Points, in no order, along strands that fork and pass close to each other.
In the rows, 128 means zero.
Points whose rows are less than 120 apart are linked; no others are. Some points are linked to none.
pob: [119 134 131 118 102  55 122 200 127 123 115 112 158 160 144  76 161 138
  95 135 185 157  95 122  93 129 122]
Duzik: [133 129 138  93  84  81  97 175 140 150 132 125 108 134 127  84 125 181
 154 161 188 184 124 131  69 146 159]
zutoz: [144 108 117 116 108 132 112 167  94  84 115  79 154 144 135 135 128 146
 128 116 145 140  71 161 136 165  37]
sazel: [105 114 103 130  98 146 136  38 103 136 178 157 128 135 134 102 111  59
  92 105 103 102  99 128 135 114 153]
vip: [ 82 151 111 151 168 147 135 142 123 100 188  77 141 134 129 194 183  92
 149 178 118  73 137 140 157 106 183]
zel: [101 135 125 171 112 138 165  70 114 132 188 146 127 110 134 126 113  79
  84  89 131  91 106 134 120  92 172]
linud: [161 130 107 149 112  54 157 166 138 158  51 176 110 115 108 131 146 120
  92 178 143 171 134  76 143 119  96]
Kinu: [136 107 137 117 137 129  60 132  89  93 124 138 143 141 157  87 127 178
 185 107  95 130 115 140  83 112 103]
bola: [ 99  72 151  91 116 127  85  98 130 130 166 107 151  95 153  99  91 170
 215 121  68 142 142 101  98 140 144]
mibut: [103  93 169  81 116 121 119 147 117 113 150 111 172 163 141 117 126 142
 126 119 119 157  99 159 101 148 103]
pel: [143 152 128 105 113 159 179  93 139 155 159 158  93  98 128 105  88  92
 110 101 131 148  96 143 101 120 161]
guzu: [116 113 170 135 105  56 141 105 111 133 171 166 121 139 142 111 108 143
  94 112 164  96 154 134 119 118 169]
diri: [127 169 110 167 126 104 187 131 138 149 134 153 119 101 142 117 177  66
  74 121 106 102 131  86 156  90 159]
fal: [ 91 170 110 150 173 131 149 166 123  80 169  80  90 125 102 170 160  89
 146 180 115 102 168 153 148 103 179]
kabun: [162 136 121  82 100 135 146 177 135 144 103 115 104 150 111 114 113 164
 100 123 168 152 125 134 133 143 100]
ridag: [142 128 143 113 127  76  82 134  91 113 111 153 116 176 122 113 123 182
 127 129 169 135 177 139 113 148 101]
Rupi: [139 124 110 119 147 198 148  93 144 133 105 135 139 148 118 187 151  74
  99 148 135 105 101 169 177 141 128]
Ravo: [ 82  63  92 109 133 161  92  30 160 139 156 132 124 117  91 145  83 102
 170 135  63 156 139 107 133 163 165]
koz: [119 120 117 145 143 170 140 104 137 120 128 136 144 148 122 192 172  93
 130 143 130  82 131 169 160 120 152]
bifeg: [117 167 174 138 160  88 141 172 127 109 129 137 138 146 130 139 125 160
 110 139 197 162 145 166  85 142 129]
danu: [ 99 126 181 102 137  83 137 150 120 109 163 143 152 143 138 130 111 156
 127 132 165 175 110 171  70 147 136]
numug: [121 143 150 151 108  73 191 152 147 164 125 166 136  93 155  98 134 101
  77 113 116 136 130  80 141  98 148]
nosi: [126 109 127 147 146 170  96 127 128  92 103  89 132  87 132 158 134 183
 155  99 127 148 149 120 149 124  84]
tem: [ 97  81 159 107 119  81 103 113 120 122 179 129 131 112 153 109  89 188
 180 108 100 126 149 118 102 116 157]
navuv: [142 163 121 118 170 210 186 122 150 126 109 136 106 126 119 157 118  49
 103 144 131 120  88 183 157 118 137]
Rolum: [164 170 148 201 158 204 144 135 140 115 112  81 120 107 111 190 132 110
 107 120 158  92 107 142 175 139  97]
gika: [ 91  90 100 134 116 165  92  50 119 128 152 151 143 163 132 111 130  79
 129 116  86  85 135 144 163 115 156]
siluv: [111  86 116 101 140 157 101 102 131 133 106 126 146 145 122 139  97 159
 189 107  72 116 161 136 130 128 104]
fepo: [116  81 163  78 108 154  99 129 117 121 153  91 162 168 147  69 102 124
 139 109  92 158  89 135 107 158 109]
tobo: [148 134 144 111 102 121 141 154 122 137  88 172 148 122 158  86 138 127
 110 109 114 127 114 113 126 110 102]
gemep: [116 172 124 168 129 143 178 110 125 135 170 143 130 121 136 120 154  61
  84 109 120  77 113 128 141  87 172]
gilop: [ 82  88 112 118 132 112 145  58 133 127 186 129 113  66 114 171  79 129
 180 122  98 132 142 120 109 118 186]
zifi: [139 180 127 167 129  92 159 222 140 142  74 162 133 141 103 108 116 132
 122 161 181 125  99 147  86  88 122]
logi: [132 120  99  80 142 156 126 140 130 128 103 109 137 124 123 150 105 179
 191 108  95 150 120 151  99 130  80]
gorev: [165 176  94 178 128 139 122 120  85 111 144 105 117 159 100 184 187 105
  94 147 159  61 124 128 151 136 119]
Fege: [156 112 130  68  94 134 106 157 102 127 116 105 148 153 158  46 130  97
 133 124  89 154  67 116 105 153  95]
vuf: [142  97 142 107 114 121  87 141  89  98 106 117 124 149 118 124 111 179
 155 126 127 141 173 135 139 154  84]
nonas: [174 138 108  72  79 138 133 159 146 180  99 139  88 135 123  71 109 148
 121 127 142 151 117 109 109 142 126]
pazi: [163 155 136 100 123 105 176 179 145 159  90 125 116 144 120 100 121 134
  57 135 166 155 114  98 144 141  95]
sok: [176 185 111 160 128  93 176 160 136 155  91 119 103 143  96 128 148 107
  47 138 175 117 138  91 152 136 104]
tiza: [121 128  98 126 144 164 139 104 127 118 131 160 111 120 124 159 148 122
 151 117 119 107 144 171 132 104 162]
Nake: [105  77 121  95 116 165 103  58 142 153 142 136 125 137 118 124  71 127
 184 111  66 127 154 137 129 146 146]
rubo: [127 116 104 105 134 125 131 187 113 101 110  99 156 133 135 164 126 174
 171 126 125 138 100 166 110 135  70]
ferut: [104 142 177 152 153 117 172 142 139 110 164 137 112 119 115 156 123 122
 113 129 157 125 163 167 120 120 184]
Ris: [151 109 145  83  80 176 114  87 134 175 159 125 107 123 151  57  74 130
 150 101  91 127 119 119 112 154 140]
guza: [105 138 129 120 115  61 103 200 135 118 127 112 130 145 139  84 143 156
 144 156 204 179  92 146  63 123 159]
rek: [136 144 131 115 109 146 162 151 141 143 106 164 122 119 141 123 136 127
 125 105 134 105 131 149 135 102 147]
vas: [120  99 105 114 120 189 106  72 140 153  87 133 142 140 152 112 142  77
 122 106 106  89 140 153 184 119 134]
lal: [122 140 157 150 103  64 158 172 142 156 138 160 139 134 141  94 143 145
  86 123 162  91 141 112 131  98 160]
koles: [145 102 160  92  47  83 122 117 104 167 158 165 108 125 145  62  69 130
 133 139 137 127 137 116  90 162 163]
bigu: [118 155 142 142 108  46 140 179 143 161 106 149 151 164 125  84 133 150
  86 138 192 133 129 101 109 112 133]
Rif: [115 116 117 116 180  66 104  49 106 104 164 147 106 114  96 137 117 165
 166 121 104 133 187 108 101 116 160]
vesop: [119 111 165 116 136  68 109 103 108 116 148 162 114 166 120 128 122 168
 118 129 162 126 188 144 117 144 146]
Tuni: [134 145 113 132 131 112  89 170 103  98 126 112 129 137 148  87 151 189
 150  93 139 143 111 139  77  99 100]
fis: [105 161 126 159 201  88 154 153 139  91 153 107 100 102  97 174 140 124
 162 156 113  89 182 139 128  90 185]
fide: [168 127 143  72  86 121 123 156 128 157  97 143 123 102 171  41 119 107
 128 146  82 179  97  72 113 153 103]
fodo: [168 156 148 150 134 112 161 135 127 152  85 153 155 127 146 120 152 111
  81 110  97 103 123  77 150 122  72]
maba: [175 114 113  87  56 101 110 185 124 152  67 128 114 129 133  56 121 134
 122 159 134 169 108  77 133 144  93]
vavem: [ 88  89  66 110 162 182 102  58 142 111 149 103 124 157  81 180 135 105
 127 147  89 149 133 121 163 148 131]
dulal: [143 171 113 101 152 173 201 113 149 147 129 156  85 105 124 109 107  47
  94 127 124 138  80 143 133 107 149]
kizu: [143 118 106 143 111  50 130 164 130 168  70 165 110 126 134  93 131 128
 130 168 100 209 123  59 114 121  78]
tovir: [160 139 110 141 131 154 148  94 126 134  75 160 135 108 147 132 166  69
  87 119 101 107 121 104 183 120  96]
tove: [163 108 126 128  76 132  86 156  89  96  96 124 104 115 130 119 115 170
 138 120 159 136 147 137 174 159  70]
bazi: [137 145 127 159 143 135 111 171 115  89 117  88 119 103 132 143 144 194
 144  95 154 139 150 131 126 108  90]
Vora: [ 91  92  97 104 147  77 116  43  97  98 205 145  97 108 114 153 112 132
 165 142 104 121 150 124 110 121 183]
tela: [151 120 133 110  84  62 118 160 140 179 111 152 111 105 159  47 126 112
 135 177  93 211 102  48  91 148 114]
lovu: [ 87 115  87 150 174 183 121 110 165 128 135  61 157 134 112 236 166  86
 143 175 115 100 118 135 186 148 147]
toki: [ 86  89 137 115 139 106 142  97 144 126 167 136 127  79 143 146  95 167
 184 104 104 122 149 130 117 101 180]
sibov: [146 142 155 137 107  81 116 185 100 105 103 108 167 151 145 105 161 143
  83 129 172 135 108 120 123 149  74]
dad: [ 53  96  55 102 153 147 111  51 140 117 185 110 143 120  92 167 118  93
 155 154  74 153 118 106 139 129 160]
Lubug: [156 138 133 170 138 127 113 115 104 113 133 121 126 159 110 170 175 147
 103 113 147  66 162 129 152 133 118]
bev: [158 152 169 153 124 117 134 162 120 126 117 110 152 154 125 147 152 163
  79 115 174 100 147 119 135 146  89]
degu: [176 196 120 171 143 127 164 139 108 131 122 118 112 153  96 155 173  79
  57 147 160  91 123 112 144 136 121]
Sumit: [ 94  88  63 146 171 191  92  77 164 119 116  90 138 142  99 212 141  96
 122 159 109 134 119 134 188 160 110]
gudu: [179 168 165 187 123 148 136 169 114 123 108 103 143 114 125 161 147 145
  95 112 171  94 112 120 156 146  80]
zene: [135 119 135 107  94 182 142  60 143 173 163 145 112 101 144  95  58 109
 131  82 106 131  83 132  96 133 140]
Riluv: [ 91 167 114 165 184 188 126 136 143 111 156  59 146 137 123 213 165  64
 159 190 105  85 117 153 158 119 163]
vad: [133 106 136 113 113 194  61 107 118 125  92 142 156 126 169  81 112 137
 191 102  86 135 108 146 105 121 108]
bena: [116 143 163 155 178 161 145 139 146 118 143 104 162 141 115 161 126 164
 120 103 124 136 135 143 109 120 109]
Sido: [156 118 131  77  85 156 110 125 128 161 128 139  99 134 139  82 107 150
 156 112 108 130 147 128 110 142 133]
vetuz: [131 133 123 199 182 222 120 112 176 129 102  88 140 115 114 204 133 113
 127 114 135 109 113 148 166 135 110]
naku: [148 123 155  85  68  79  90 145 119 156 138 145 112 149 138  53 108 155
 135 152 160 163 141 116  81 168 146]
Sef: [109 118 109 195 189 176 108 112 174 112  92  88 159  90  99 214 128 144
 147 125 114 126 136 107 163 140 100]
godos: [127 108 114 186 160 162  94  91 124  86 106 115 135  97 103 199 147 160
 148 115 121 119 153 124 165 135  91]
Fibom: [103 167 182 169 158  85 146 186 146 104 142 127 102 131 118 131 121 145
 117 152 187 139 172 167 108 111 174]
lemu: [165 137 112 132 115 179 114  90 120 125  57 181 124  85 159 113 154  86
 123 109 112 133 124 129 161 110 108]
nadug: [ 92 128 146 149 194  95 151 129 151  97 165 127 128  82 125 159 127 159
 168 121 114 103 170 122 127  78 183]

Follow the links from the first point to the second, and from the first to the third. Name the last point that the two ways share.
ridag / naku / vas -> lal
fide / Rupi / koles -> nonas
Tuni / sok / naku -> bev
koles / Tuni / pazi -> bev
sazel / Sef / vuf -> lal
Fege / Rolum / koz -> nonas
naku / vuf / tela -> pob
danu / kizu / koz -> fide

A fork is a point with three links. Follow the links from the first point to the second and name the forks in between, in order.
lovu / Vora -> toki
diri / kizu -> lal, pob, bev, nonas, fide
bazi / fepo -> bev, nonas, fide
gudu / sazel -> bev, pob, lal
nonas / Sef -> bev
bev / sazel -> pob, lal
guza / Fege -> pob, bev, nonas, fide

Name the points in between on the shortest way along the links from the first point to the second, in order.
zutoz / Sumit -> rubo, logi, siluv, Nake, Ravo, dad, vavem
guzu / Tuni -> lal, bigu, pob, sibov, bev, gudu, Rolum, vetuz, Sef, godos, nosi, bazi
tovir / Fege -> fodo, tobo, rek, tiza, koz, Rupi, navuv, dulal, pel, zene, Ris, Sido, nonas, maba, fide
sazel / nonas -> zel, gemep, diri, numug, lal, bigu, pob, sibov, bev, Lubug, gorev, degu, sok, pazi, kabun
